Points on a hilly landscape, in no order, each with its height.
A climber steps from a point to whichever of its 2 nearest points has the largest rise for the distance, and stops where none of them is higher. Distance is the straight distance between rows; heights are no part of it.
q42: [ -5  -4   0  -2  -2  16  -7  -9  14  -3 -12  17  11   1   5  15   1  12
  19   1 -14 -10  -7   3  -1  -5  -3 -12   9 -12  -1  17   5  10 -22  -2
  -2   6   1  18  -1  11  22  -1  19]  (h 33.8)
q485: [ -1   1  -5 -25  -3  -7   9  10  -5 -10 -23   4  -9  -3  13 -10  11  19
   3  -4  15 -11 -23  17  10 -20  -3  14   2  -5 -12  -8   8   3  13 -10
 -17  -1  11 -10 -13 -16  17 -18   8]  (h 41.7)
q551: [ 18   2  11  10 -14   4   4 -11   7   5  13   3  12 -20  -5 -13 -10   0
 -19  13   3  -2  19   2  14  -9  -1   1   0   5  15  -6 -10  -6   3  10
  13  21   8  11   2   8 -33 -20  -6]  (h 21.1)
q951: [ -1  23  29  -6  -3  -6   0   1   9 -10   3 -12   7  -2  15  30   0  20
  -3  14   7  18   1   1   1   7  10   0  10 -11  -4 -14   2  13 -16  -9
  16 -14  -4 -17   0 -12 -15   1  -7]  (h 49.2)
q464: [-18  13 -34   4  19   3   4 -11  10  -1   2   5  -7   4 -28 -16   5  15
   8 -21  -2  -8  -1   3  15  -5  -6 -11 -26   0   4  12 -18 -15  11   7
 -20  14  -3 -10   3  16  12  10   0]  (h 34.2)
q623: [ -2  -5 -25   4   2  -1 -11 -17   1   4  11   3  -5  -8 -16 -25  10  -1
   5 -20 -11   4  -6  -9  15 -11  -5 -12 -24   1  24   5   2  -3   6   4
  -5  18  -3  11  17  18  -1   1   2]  (h 36.3)
q493: [-12  11   1   8  10  14 -10   3  23   1 -17  -6   2   4  10  -3   6  12
  22 -13 -17   9  -7   3   3  13 -19 -15 -25  -7 -14   9   0  -3 -14 -18
  -1  -4   6   3  11  17  17  28  -7]  (h 44.4)
q202: [-11  12  -5   1   7  -7   6 -17  -3 -30  13  -3  10  21  12  -4  12   8
 -15  -2   9   8   0 -21  -5   3  -6   6 -21 -20   4  -7  14  -9   3   6
  -1   3  -9 -13  13  -2  -5  13 -22]  (h 42.3)
q705: [  2   2  12  -9  15  -2 -13   2  -1   0  -9   3  -5   2 -23   8  13  -5
  10  -1  -6 -14  -8   2  -2 -23  -9 -26  24   8  26  -7  24   1   3  -3
   6 -14   4  17 -10  -9   0  24  -1]  (h 8.7)
q289: [  4   1   7  -6 -13  -9   6 -18  -1  -7  23 -11  16 -19  -6  -5   1   3
  -4   5  16  -7   1  -6  -7  25  21  -5  18  -6  18  13 -12   4  -1  -3
  -1  10  -1  -8  -4  -1 -23 -13  12]  (h 29.8)
q494: [  2  -5   3  26  -1   1 -13  12  15  35   5  -2  -4 -23   1  -3  -2 -21
  -2  -9   1  -8  13  -3   2   3   0   4   2   6  -3  -9 -39   1  10 -15
   6  -1  21   7  -4  14  -4 -11   3]  (h 52.0)
q766: [ -7  14   8  -5  19  -4 -11  13  16 -12 -22  -3   1  12  10  19  16   4
  -5 -20   4   7  -6   6  -8 -13  -9 -15  20  15  15 -19  15   1 -12   2
   2   6  23 -14   3   3  11   0  -3]  (h 21.0)
q924: [  2  -9   3 -13   8 -21  12   4  -9  -2 -11 -15  -1   2 -26  -8   9  -7
   7  14  13  -8  -6   0 -12   0   1 -21  15  19  25  -2  12   4  13  12
  -1 -21   6  -3 -19 -13   1   6  -2]  (h 7.7)
q502: [  1  -3  12  -8  -9 -13   6  10 -10   7   3  -5 -18  -9  -3   1  -4  -9
   0  -9  37  -5   8  -4 -13   3   4  -2  25   8  10  -1  11  10  10   1
  -2 -22   1   0 -11 -11   2  -2  -1]  (h 6.7)
q895: [ -9  -9   4   6   5   8 -20   2   4  14   5  16   0  11   8  17   5  -4
  24 -11 -22 -17   7 -10 -13  11  -8 -11  11  -7  -9   0  -6   2 -10  -1
  11  -8 -10  16   3  -4   9  -3   7]  (h 36.1)
q484: [ 15  12  -2 -11 -12   7  12  15  11  14   5  -1  21  11  -1   4  11  11
  -7   5  10 -15  -2  -8   7   2   1 -10  -6   1  15  -9  12  -1   0   2
   5   3  -6   1  22   3  -3 -21   6]  (h 35.2)
q774: [  4   0  12  -5  -1  -9   7 -14  -6 -16  -8   3  15   5   7  -9  20   8
  -3   9  -2 -15  -9 -11  -8   3 -37  -1   0   5  21  19  -9 -12  -7  13
  10   4  -9  29   3   2  -5  -6  -5]  (h 19.2)
q336: [  0   1  -3   7 -10  -1  18   7  -5  -2   6   1   8   2   1   5  23  -3
   1 -12   8 -19  12 -18  24  -8   0 -14  -3  -8 -12 -19 -17 -13  20   4
   8  -8   4  -3   8  -9  -6  -7 -16]  (h 43.1)
q347: [ -4  23   2   0  -4  19  16  15   0  12   6   0   8  20   8  21   2   1
 -11  14 -11  -9   4   3   8  -5  25   3  23  14  -9 -13 -25  -8  -3  12
  17  -3  15   3  12 -13 -10 -13  -3]  (h 40.6)
q96: [  4   1 -10 -26   4 -10  15  10  -8  -2 -23   3 -12   7 -14 -20  21  20
   4  10   9  -9 -34  15   0  -2 -22   8  -3  13   3   1   2  -7   1  -5
 -20 -12   9   9  -5  -6  21   2  12]  (h 39.1)
q894: [  0  -9  14   0 -35 -11   0  -3 -13  -2   6 -13 -21 -28  20   2   6   7
   0  -5  15  10   6   0   6   9  -2  22  -1  -5   0  -5 -16   0  12 -10
  -9  10   8 -16   5  -7  -6 -15   9]  (h 57.9)
q437: [-10  -3   8  11 -15   3  -7   6  14  14  -2   3  -3  17  23  23 -10 -10
   0 -12 -14  10  17 -19  -6   1  15  10  24  11 -22 -16  14   0  -9  -8
  -8 -11   4  -7   4 -17  -3 -10  -7]  (h 11.9)
q288: [ -7   9   1  -7 -11  -2   7   8 -20   1  -3  -7  -5 -14  12  15   8  15
 -10   8   8  16  -5   4   5  -1   9  18  13   9   5  -6 -20   1  -8 -15
   2  17  18   8  13 -12   4 -18  16]  (h 53.1)
q727: [-16   8   0 -20  -4 -16  -3 -29 -33  -2  18   5 -24   7  -8 -18  -3  -2
   9 -27  13 -10  -9   1   2  12   4   3  11  -8   3  11  -6   2   3  -1
  -4 -27 -20  -2  16  -5   5   6  -9]  (h 26.4)
q885: [  7   3 -25  -9   1  -7  12  -1  -1 -11   2   3  -6 -11 -32 -11 -11  11
  18  -7   7 -19 -11  14  28   8  -5 -19 -27   0   6   9 -10  10  14   3
 -16   8  -8 -13   2  16  21  21  -3]  (h 32.4)
q586: [ -9  -1  -9   7  -8   8   1 -14  -8 -19  16  -2   4  -2   5   0 -17 -15
 -29 -13   9   4   8  19   4   9   8   7  -3   7 -10   3  -5  17 -14   9
 -10  -2  -4   6 -10  24   9   8 -19]  (h 72.1)
q902: [ 12  -1  13  12   6   8 -13  18   2  19   6  -1   2 -11  15  18  -7  -2
  -8 -10  19  -1  22   5  13  -1  13  -1 -16 -19 -23 -13   0   5   7   8
   9 -10 -16 -26 -18   9  -4 -12 -15]  (h 13.1)
q947: [  9  -7 -21  -9  10  -8  -3  26   9  12  -1  11  -5  10 -10   0 -14 -21
   1  13 -13  -7  -1   6 -20 -15  25  -4  27  37   5  -7  -5   5   2   4
  -8  -3  16   9   5  -7   9   2  13]  (h 26.9)
q507: [  3  -8  -3  -1  -7  -9  -3 -11   3  26  16 -20   9 -31  -5 -24  -9   2
   2  -4  15 -12  -2  10  -1  22  26  -3  22   6  26  11 -12   9  -2   3
 -12  10   7  11  22   7 -11 -19   7]  (h 27.9)
q613: [ -2 -20  -5  14  -5 -14   7 -20   0 -26  24 -13  14  -9 -17  10  -7 -17
 -18   6   1  11  16  -8   2  15  14  -5   0  -2  19   8 -10  13   2  -7
  -2  15 -13 -13 -19  -2 -16   2   0]  (h 31.9)
q566: [  1   8  12   2   5   2  10 -13  10  -5  -6  -1  -2  19   7   7   8 -13
   2  -6   8  -7  -9  -9   0   0 -10   5   5  -4  22  18  -3 -12   0   5
  -1 -12  -5   1  -9   2  -7  -1 -16]  (h 21.7)
q233: [-10  19  -3  -4  14  -1   3  13  -2   2  -5  -2   0   3   1  -5  19  18
  20 -13   4  -3 -14   6   0   5 -11 -13 -18 -27 -24   3   2   4  -5 -12
  12  -1   7  -9  28   6  13  22   6]  (h 41.9)
q584: [ -1   1  -9   0   7   1   3 -12  -8   5  15  -3  -7  20 -12 -23   3  -5
  -1  -1   7  -5  -1  -5 -12  24   0  24 -13  -3   8  13 -10 -10  -2  15
   4 -16 -19   2  -8  -6 -17  -3 -11]  (h 24.3)
q220: [  1   4 -10   5  -4 -18  12 -11   9   7   8  -9  -4  -3 -12 -13  26   7
   0 -26   4 -12   6 -24  13  -6   2  -2 -10   0  16 -10 -16 -22  16  12
   9   8  10 -15   6 -11 -23 -20   7]  (h 45.7)
q514: [  3  13   3   0  -4   1   4 -11  11  -2  -7   6  -4  -1  -2 -15 -11   4
 -13   9   2  23   7  -1   4 -28  -4  13  -8  -6  13 -12   9  -6   9  10
   2  11   3 -16  -2   2 -27  -8 -13]  (h 22.9)
q166: [ 11   9 -20  -8   3 -10   7 -13  12   5   9  17  -3   0 -26 -30 -11  10
  19   4   1 -30 -10  13  19  11 -11  -8 -21  -1 -18   7 -16  -5   5  -3
 -13 -22   0  -5   3  13   2   8  -7]  (h 30.8)
q596: [-18  12  -7 -12  31   6  -6  -8   7 -13   2   7  -5  19 -12  -7   9   2
 -15   1  -1  -2  -4   6 -16 -24  -3   1   0   5  -6  -2   9   0  -8  22
  -3  -5  -3  -2 -14  -2   2   5  -9]  (h 31.0)
q41: [  2  -8   7   5  13  -2  -4  24   8  -5  -8   3   1  16   5  21   8   2
  -5   4  -6   5  -2   1   4 -17   2 -11  -7   5 -15 -15  11  -9   2  11
  -8   2  -9 -23 -32 -20  -2  -7   1]  (h 15.0)
q977: [  6   0   5   4 -13 -14   1   5  19  -6   1   7  12   7  11  12  -2 -19
   2   3 -15   0   4 -11 -14   4   3 -11  26  10   2 -11   8   0  -8 -19
  -5  -4  13  -4  -5   0  -2   8   2]  (h 10.6)
q597: [-12  -2 -10  12  14  -1  10   0  -7  -4  17 -28  -3  -4 -19  13  -4  -7
 -29  15  -5  32  13  -3  -3   6  16  -6   1  11   7   2 -15  -1   5   1
   5  -6   0  -9 -24 -12 -19  -1   6]  (h 34.3)
q32: [  5   4 -11 -20 -15 -13   8 -24 -18   5   8  21  -1  -3   3 -25 -11   4
   7   3   2 -29  -4   3   5  12 -12   7  10  -8 -20  -1 -19   7   7  -2
  -8 -23 -11  12  16   1   1   0 -12]  (h 29.0)
q994: [  1  14  -8 -19 -25   0  22  -3 -16 -14  18  10   6   8  -4   3  -8   1
  21   9   7 -18 -12  14  22  15  10 -13  -7 -15   4   4  13  12  -3  -6
   3   1  -7  -4  40  12   8  19  -2]  (h 34.5)
q416: [ -3  -5  -3  10  15  -4  -6   5   5  21   6 -15 -18 -16 -12 -12   8  -4
  -5 -17   7  -1   0 -25  -9   1   4  12   5   9  20  -9 -26  -9  10  -7
  11   1  19  -9   9  -5 -16 -13   7]  (h 48.8)
q889: [ -3  -8   5   8  -4   7  -1  -3 -21  16  -2  -2 -11  -4  -5 -25 -19 -13
   2   5   3 -16   1   9 -12  19 -12  15  -6   2  11  20 -18   5  -9   6
  -7  -8  -8  30 -17  13  -2  -8 -12]  (h 21.8)
q755: [  1  -4  -3   7  12   8 -16  11   2  -7 -10  -2   1   8 -10  12   7 -17
   3 -16   7   6   0   4   3  -3  -4 -16 -17   1  19  -2  28  -5   2  14
   3  13 -18  -2  -9  17   4  18 -15]  (h 44.1)
q63: [ 23  -9  -7  -2  -3  -4   4  26   3 -12  -1   5  -1  -4   5   7   1  -7
 -11  14   3  12   9   3  13 -27   2 -12   6  13  -3 -24  15  -3  22  10
   7  -2   9 -26 -14 -10   4   7  10]  (h 16.0)
q842: [ -2  13   2  -3  -6  19  -4  17   3  12 -15  22  -7  22  11  27 -15  -4
 -12  -9 -14   7  -1  13  11 -16  15  11  11   6 -10 -14  18  -2  12  16
  -8  -7 -12 -14 -15  -5   6  -3   0]  (h 13.6)
q776: [ 17  11   6  -4 -22  -8  19   1  19  -9  -3   0  20   9   7  -4   0  12
  14   9  15 -13 -15   5  18  -6  13 -10   0 -14  22  -3  22  15  -1  -9
 -10   3 -10  -9   8  -2 -11  -1  -7]  (h 37.7)
q153: [  7 -24  -6  29 -18  -7 -11  -9   9   1  14   4   1 -24  13   9 -19 -28
   0   1  -3  -1  22  -1   1   0   9  -2  16  -5  -1  -2 -33   7   3  -6
  -1  17  13   8 -14  14  -1 -10   6]  (h 55.0)
q779: [-11 -11   2   3   9   4 -17 -23  27  -7  10   5  30  -1  17   9  -1  -1
  14 -12  -7  -2   3 -10  -3   8  12 -11   4 -28 -10   5  18  10 -17   5
   8   1 -15   2  12  12  -5   4 -15]  (h 37.0)
q532: [ 13  -3  15   9  37 -10 -28  16  23   8   0   0 -13  -8 -21  -7 -16  -2
   6  18   1  18   6   3 -20  -6  -6 -13  -8  14   6   8   5  -4  -8  16
   9   7   7  -3 -13   3   5  13   3]  (h 38.3)
q115: [ 30   8  10  -5  18   2  -3  18  29  22   0   5  -9  -6 -21 -31 -22   0
   6  28   5  -3  -2   2  -7  -1   1  -6 -11  20   1   4  13  -9  -3  10
   3  11  19  -2   1  10  -6   7  -1]  (h 36.8)
q805: [  3  22  18 -15   4  -6  -2 -16  15  -1  -2   9  -2   3   4 -26 -19  17
   4  25   0   9  -5   3 -26 -21   0  28   0  -4   9  -3   8 -10 -10   0
   5  13   8  -6  13   7 -22  -4  -5]  (h 25.3)
q627: [-14  13  16  -9   7  15   7  -4 -15 -10 -15   2  -4   2   4  17   5  24
  -3  15 -16  12  -6  11   1  -6   2   5  15   6 -10   7  -8  -3   0 -14
   8   1  10   7   3 -10   2   4   7]  (h 54.8)
q463: [  0   6  10   4  23   9 -29   0   7   1  -9   7   4   1   0  12 -20   7
   2  -3  -1  19   6   3  -7  -3  -3  -9   0  14  18   0  10  -9 -20  20
   7  12 -11  -3 -12   9   4   4   4]  (h 40.8)
q380: [ -2   4   6   2   1  -4  -1  -5  -6 -14   7   5   3  -8  19   9   9   7
  22  -7  17  -3   4   0   9  24  -5 -10 -24 -30  -2  13 -12   4   2  -2
  11   2  -6  -7  11   9  12  15   2]  (h 39.8)
q432: [ -3   8   1   3   8   6  -7  14   5  -4 -17 -15  -5   8 -10  23   4 -11
 -13  -2  -9  20   4   9  -6 -11   0 -14  18  45  29 -12   1  -3 -15  -3
  -1   7  19   8 -11 -11   9   1  12]  (h 23.0)
q218: [ 10  -1 -13  11 -13  10  -8   8   8  -8 -12  -6  16  13  -1   4  10  -9
   6 -20  -8   9  -5  11   3   9  -5 -16 -31   1   1   8  22   7 -10  -9
  -7   2  -5   5  13  26  19  25   4]  (h 47.6)
q807: [ 24  -7  13   5   1  -2  15  17  -1   3 -10   0   7 -10   1  11  -7  -2
  -2  20  16  -8   9   5  14  10  -6 -17  -3   0  12   9 -10  -5  15  21
   1  -4 -11 -12 -32 -10 -13 -18  10]  (h 18.2)
q310: [ -9  37  14 -12  -2   7  25  -3   8 -11  13 -10   8  20   2   6   6  17
 -11  26  -2   0   3   8  -7   9  18   8   8  -5  -6  -8 -23   9 -17  10
  11 -12   3 -15   8 -20 -17  -2 -10]  (h 44.9)
q266: [  7   4   2  12  -4   0  11 -12   1 -17   6   2  15  -9 -14  -3   6  13
  -4  12 -12 -12  -1 -14  11 -18  -8 -12  -4   4  12   5  -9  -7   1   6
  22  21   9  12  15   1 -12  -5   1]  (h 19.8)
q186: [ 14 -12  -3   1 -10   0   1   1   0  24  -2  -7   5  -6  -5 -24   0  -7
  11  13 -20  -3 -13  -7  -9   1  -2   7 -11   6  18   8  11 -12   4 -18
   3  15  10  25  17   1  -9  -1  14]  (h 33.2)
q449: [-11  -1 -18 -17  19  -5 -12   7   7 -14  -2  14 -12   2 -23  -7 -15   0
  -9  -6  -4  -5   0  12 -23 -23   9 -14  22  20   3 -10  -6  10  -3   9
  -8   2  18   4 -13   3  17  11   7]  (h 28.6)
q110: [  7 -14 -10  12  12   5 -19  19  12   4   1   8  10   3  18  27  -7  -3
   5  -6 -13  -2  12   0  12  10   9   1   0 -13 -29 -17   2   3  -3   3
   2   5  -7 -33 -21  -4  15 -13   6]  (h 14.0)
q22: [  4 -10 -10   1  10  -5   7  -5  -1   0   0 -10  -3 -14   1  -6  18  15
  -2   0  -2  -2  -3  -1  11   6  -3   8  -7 -10 -11   9 -38 -11   5  -3
   2   9  -1 -14 -20 -10  -7  -8  17]  (h 18.1)
q470: [  8  -8  -3 -13 -13  13   6   5  -9  13 -20   3  -9  -8   1   9  -6   8
   0   1   1  -9 -17   5  15 -20   8  12  10   3  -6  -1  -7  -8  21 -15
 -17  -7   7  -2 -14   1   1 -13  -3]  (h 44.6)
q54: [-13   4 -25  -6   8   7   6  -5   6 -20  10  13   0  18  -5   1 -17  -9
 -12 -21   8  -2  15  -1  -8  12  -4 -15 -18   4   1   7  -1   7 -13  25
   0   2  -6   1   3  21  17  21 -11]  (h 63.3)
q407: [ 13   1  11  -5 -13   3   5  -5  -6  13  12  -9  11  -3   4 -15  -2  -1
   3  12   0   8 -12   2  -7  16  12   7   7  -6   4   1  16  14 -12 -22
   2  -8   9  24  31   1  -6   5   0]  (h 30.9)
q839: [  1  -8  20   5   0 -12 -21 -15  18   8 -11  10  29  -5  20  18  -8  20
  10   4 -12  -1  -1 -10  -5   5   5   0  17  -6 -12 -12  23  -3 -26   6
  12   9  -6  -4  11  -4  -2 -15   6]  (h 34.8)
q737: [ 20 -11   7   3  -6  -5  15  16  -2   5  -1 -14  -4 -11  -4  13  11   1
  -7  22   3   9  -1  -7  12  -2   0 -13   2   4   8  -8   0 -10  27  -9
   2  -8  -2  -9   0  -9 -13  -1  19]  (h 17.0)
q536: [ -3   6  12   6  22   0  -5  -9  -5 -13   0  -8 -14   3  -3  22 -10  -2
 -10  14  -8  39  12   0   3 -12  10  -5 -10   8  14   2   1  -6  -9   5
  21   6  -4 -16  -5  -1 -11  17   2]  (h 37.4)
q848: [-15 -10 -12   0   6   4 -13 -14   2   2  -3  12  -7  -3 -11  -8   1  -9
  12 -20  -3  -2  -1  -7  -4 -20   5   1  -2  -9  -4  -4  16  -5  10  -9
   2  10  -5   2  23  10  14   6  -3]  (h 38.8)
q680: [-11  10 -15 -11  10   0   2   6 -11 -15  -9  -4 -22   8 -16 -13  -5  -3
 -24   0  -4  15 -12  13   1 -22  -3   5  -9  16  -2 -16   8  -7  13  -2
 -18  -2   1 -14 -27   0   5  19  -2]  (h 33.9)
q899: [  5  17  13 -14   1   3   0  -8   2 -10   9  -6   5  12   1 -12  -6   1
 -15  20   0  24 -10   0 -22   2   3  11   3   4  12  -1  28  -5 -22  -2
   5   2   2   4  19   1 -19   9   0]  (h 28.2)
q973: [-18   1  20  -8  10  17   2  -8 -13  21 -15  -3 -22  10  12  25   9  15
   9   6  -5   3   5  -8  -5  -7   8  12  16 -14 -10  17  -9  -9   9   7
  19 -11  -6  12   2 -24   3 -16   9]  (h 49.5)
q826: [-21  -8  17   4   1   7  -3 -24 -11  19   2  -2 -16  -9  13  -2 -10  -2
   7   8  -3  16   2 -13 -11   4  18  23  13 -10  -7   6 -10  -1  -6  -1
   6  -1   2  16  21  -7  -5 -17  -1]  (h 44.8)
q155: [ -7  -4 -33  15  -9  12   2  -2   6  -7  -5  -3  24  22   0  11   9  -9
  -7  -8 -24  -7  -3  -2   3  24 -11   0 -29   1 -11   4  -5  -6  -9 -10
 -13  -4 -16   7   5   5  21  13  -2]  (h 51.7)
q767: [  5  -4 -18   1   1   5  10  21   5   4 -12 -11  -8   2 -15   5  -5 -24
   4   9 -10  -2  -1  18  -3  -2  21   0  13  36  17   6  -2  -4   8   1
 -17   6  20  -6 -29  -7   8   3  12]  (h 25.2)
q854: [  4 -16 -13  12  -4   2  -1   5   3   2   5  -5   7 -21 -13  -6   2  -6
  16  12 -33   9  -2   1  -4   8   7   0 -20  -3 -26   8 -17  12  -4 -33
   3   4  16   5  13   6   0  12  31]  (h 70.4)
q860: [ 11 -13  -7  21 -19  -4  -4  -7   0 -26  13 -10  11 -20  -6  -7  -1 -11
   1  -1 -18  13   2  10  11  -2  14 -17 -22  -8 -13   9  -4  17  -2 -17
   0  11   9  -1   6  16  -2  27   2]  (h 75.9)
q333: [ 30   4  -4  -2   7  -6   7  -1  19  20 -11 -14   2   1 -29 -34   0   2
  16  27   0  -7 -11   1  -3  12  13   2 -18   8  18   7  13  -7   6 -13
  -4   0   9  -8   0  -5 -16   4   9]  (h 35.1)
q817: [ -4 -25   8  -8  -9 -10  -2  -9  -7   3  -9  13  -5 -15  16  12 -11  -7
   4   2  11   0   1   5   4 -16  -5  26  23 -10  -2   1  -1   3  10 -12
 -16   6  -3  13 -20 -12   5 -17   0]  (h 48.1)
q8: [ 16   3  16  11  -5 -12  14  16 -11  -3   0  -7  12  -8   6   6   6   5
 -18   2  25   1  12  -3  -5  17 -27 -12  10  20  15   0 -23  -2   0   8
  19  17  16   8  -6   4   6 -20   5]  (h 18.0)
q995: [-18  18   4 -19  14   0 -11 -16 -20   1   9  -6 -19  -7 -11 -15   5  25
  12 -13  12   9  -9   6   4   6  12   4  -3 -24  -5  12  -8   1  18   4
   8  -6 -13 -15  10 -10  -5   1   4]  (h 24.1)
q275: [-14  -1 -16  -3   9  13  14 -21 -22   9  -8  -7  -4   5  12 -16  12  27
  -6   4  -6 -14 -18   2  -1  13  -6  35  -8  -8 -21  18 -11  -4  -8   1
  -6   1 -11  16   5 -10  10 -26   6]  (h 17.1)
q474: [  4  -8  13   9 -15  -5   7  14 -16   9   7  -6 -20 -11  21  -4  -6  -6
 -11   6  14  21  14 -10  -6   5 -13  18  -2   3 -12  -6 -10  -3  11   1
  17  -3  15  -1   2   0 -11   1 -12]  (h 62.6)
q916: [ 10  -7   8  12  12 -18  -1  12   2  -2   6   0  13   1   4   6  15  -3
  -4   7   9  -7  11  -7 -12  18 -18 -12   4   7  -1   9 -29 -12   0  10
   8  -1  -4  -7 -29  -3  -7  -9   1]  (h 19.3)
q340: [-20  15  -8   2  14  21   2 -13  -9  11  -5  -3  -6  26  -6 -19   7  -4
 -15 -13 -11   5  -4  -5 -11 -10  -6  17 -15   4  -5   2   6 -10   0   8
   1 -10 -10  11   6  -1  -1  -2 -30]  (h 27.6)
q541: [ 15 -21  19  15 -14  -6 -19  -3   7   3   1  14  -5  -8  22  12 -21 -24
   6   5   1   6  17  -7  -2  -2  -9   8   4 -11   0   5  -2  -8   0  -5
  -5   6  -6  -1 -21   7 -13 -12   5]  (h 51.6)
q406: [ -6  -5   0 -14   8 -12  -7  22  -7  -3 -21   3 -17   2  11  -9  10   0
  18 -22  14 -10  -9   2 -17 -14 -22  16   2 -11 -14  -9  17   2   4  -4
 -15  -2  -1  -2  -8 -14  23   3   7]  (h 39.5)
q205: [  1  13   9  11 -15   8  15   2   9  11  -7  13   6  18  22  28  11  17
   3   4 -23 -15   3 -15  16 -14  -3   1  16   3  -5 -15  -7 -15   6  14
  20   9  17   1  29 -17 -12 -27  -5]  (h 37.3)
q759: [-13   5  28   2  13  -7  -2  -5   5 -23   6  -8   9  10  20  25  11  15
  -5   4   4  11  23 -21  -1   9 -12  -6  -4 -13   1 -12   8  -6  -8  10
  28   1 -11 -16   6  -9 -15   6 -18]  (h 45.6)
q190: [ -3 -13   1  -1   0  -8   2  -1   2  -2  -1   6   6  -2  22   1 -23   9
 -10   9 -12  -7   7  -3 -19  -1 -14  17  16 -11 -50  -5 -12  10  -6 -20
   5  -3  11   9  -4  -7  21  -4  10]  (h 62.1)
q301: [  9 -14   1   8  -7   1  -8   9   9   7   1   0   8 -15  18  -4 -22  -5
  -4  11 -32  14   0   6 -13   7   6   6   0  -3 -41   4  -1  19 -18 -21
  -5   3  12  13  12   7  12  13  14]  (h 65.7)
q662: [-12  -7 -17   3  -2  -2  -8  -2 -14   0 -31  -5  -3  -9  -4 -18  24  15
   8   3 -20  -6 -27   3   0   0 -28  12  -1  13  -2  20  -2  -4   5 -20
 -13   2   2  16 -10  -5  18  -3  23]  (h 36.2)
q151: [  2   3  12  -6  -8   3  21  -7 -21 -10  -7 -22  -2 -12   6  16  15   3
  -1   1  35  11   6  -5  11  15 -13  -4   4  11  37   5  -9  -9   6  10
   8  14  -2   7  -1   2  -3 -10   8]  (h 16.4)
q513: [  5  -2  -8  10  -3   6  -4 -15   3 -20  19   5  21  -7 -15 -21  -8  -8
  -7  -6  -8  -2   7  16  19 -16  -6  -9 -16  -9 -15  11  -5  14  -6   4
  -1   2  -5  14   6  33   5  17 -15]  (h 84.3)
q506: [ -2  -7  -8  -4  -7  17  -7   7 -25  16   5  15 -12   2  -8  -2 -12 -26
  13 -11  -2 -11   5   2   7   2   8   9 -15 -22 -21   1  18   5  10   8
  -5 -15 -33   4  -2  -1   1  -2 -10]  (h 11.1)
q887: [ 20  12  -2   1 -26  -3  29   6   3 -10  -9   4  25   7  -2   0  12  -3
 -10   4  12 -14  -5   4  27 -17  -1  -3  -1  -6  -2  -9  -2  -3  21 -11
 -11  -5   2  -7  -7  -3 -22   2 -19]  (h 40.4)
q241: [  0  -1   9   7  10  -8 -22   8  14  -1  -2   8  15   3 -16  13   5 -10
   2  -5 -26  -5  13  -6  -7 -19   0 -12  32  21  -1 -16  20   8  -7  -5
  -2 -10  -1  16 -13 -14 -11   6   1]  (h 9.6)
q837: [-19   0 -27   9   9   7  -2   3   9 -19  14   9  14  33 -10   8   2 -20
  -8 -28 -14 -11   9  -9  -8  16  -6  -2 -13  -3  -6   0   4   3 -13  11
  -9 -11 -21  -4 -10  -2  11   5 -20]  (h 57.1)
q530: [  0 -15 -16   7  -3   6 -13   1   6  -3 -19   8  11 -21 -11 -12   5   5
  -6  -8  -2  -8  -3  10  -1   1 -12  -2  -1  12   6  21  -7  18 -11 -10
 -11   8   7  30  -9  17  12  -2  15]  (h 33.7)
q81: [  8   1  -9 -12 -12  -8  13   7 -15  -6 -12  -8 -25   3 -14 -23  -4  -6
   4   2   4  -3 -12  18   0  -2 -16   0  -5  19   2   8   0  -7  21  -8
 -24 -13  12 -20 -15  -4   9  20   0]  (h 36.4)
q69: [ 15  -3  -9  -1 -27   4  19  14 -15   2  19  -1  15  10  19  11   8   0
  -9  21   4  -7   5  -9  10  30  15  -3  -4  -6  -7 -12  19   9  -7  15
   7   0  -8  -3  20 -13  -3 -13   8]  (h 32.7)
q707: [-13 -17 -12   9  18  -8 -13 -17  11 -27  12   0  17  -2   1  -6  10   4
  -7  -4   1  16   8 -13  -7  -4  -8  -9 -20 -33  -9   9  12  10 -16   3
   7  14 -13  -9  -2  11   0  15  -5]  (h 39.4)
q939: [ -3   0  -8  -3  -5  20   4 -16 -27   6  -7  -1 -12   0   2 -13   2   9
  -1   4   2   4 -17  17  13  15 -11  23 -12   3  11  33  -6 -12  -2   4
 -21   9 -13  24  -5   9   7 -15  -2]  (h 19.4)
q330: [ -7  -1   1 -10 -11   2  16 -19 -24  -7   6   9  -2  -2  -6   7   1   6
  21  10 -13  -2 -14  -1   7   1   0 -11 -22 -15  -9  19  -2  -2   1   2
   7   0  -7  13  29  14   5  22  -4]  (h 37.1)
q287: [-17  -4  -3  -4 -13   0  -5  13  -3  13  13   5 -15  -3  10   4 -16 -19
  -5 -24  26 -10   1   0 -16   0  18  16  28   3   7 -18  -5  15   2  -6
 -20 -15   5   6   0  -1  11 -16  -7]  (h 5.7)
q554: [ -6  -8  10  -5   3   6 -18  16  -1  19   2  -7  -6  -1  14  16  11  -2
  11 -20  -4   9  -1 -13 -19  12   8  -7   8  -3   8  -9  23   7 -15  -8
  10  -8  -6   2  19  -2   5   0  14]  (h 38.5)
q915: [-10   8  17   3 -25  12  -7  -7   4  -3  -8   3  -9  16  24  19 -18 -13
  -5  -4   0  27   7 -10   3 -10  17  24   3   6  -5 -10  24   4   2 -15
 -17  -4  -3 -13  -5   3  -4  18 -25]  (h 10.3)
q708: [ 18  -5  12   2  -6  12  -7  12 -19  24   3   3  -8  -7   5  -8 -13  -6
 -11  -6  23  -3   8  15  17  -2   4   1  -8 -19 -13 -12  16   8  23  16
   3 -20 -15   9  -2   9   1 -10  -9]  (h 12.2)
q735: [-16 -11  19  -9   6   5 -18  -8  -7  18   1  -4 -22 -16  -2  -6 -11   0
  12  -6   7  12  -7   2  -9 -13  18  11   6 -12  -3  -2  26  13   2  -5
   5   1  -7  11  18   0  13  -3   7]  (h 41.4)
q891: [ -6  -1   0   5  19  -3 -16  27   1 -13  -6   3   0   7  16   0   8 -10
   0 -22  -1  -3   8   0 -19  -9 -36  -5   0  -2 -30 -19  34   1 -13   9
  -6  -7  -9 -13 -18 -13  19  10  -4]  (h 37.2)

Call two points neighbours if one is among the 2 nearest of the other. Go from one point of each pair to the other, from neighbour to neighbour, staying as high as possible. Name the lowest point that can't be avoided.
q951 / q513 | q205
q474 / q627 | q288
q153 / q513 | q817

Where does a climber stop that starts at each point below?
q727 | q627
q484 | q153
q708 | q916
q330 | q513
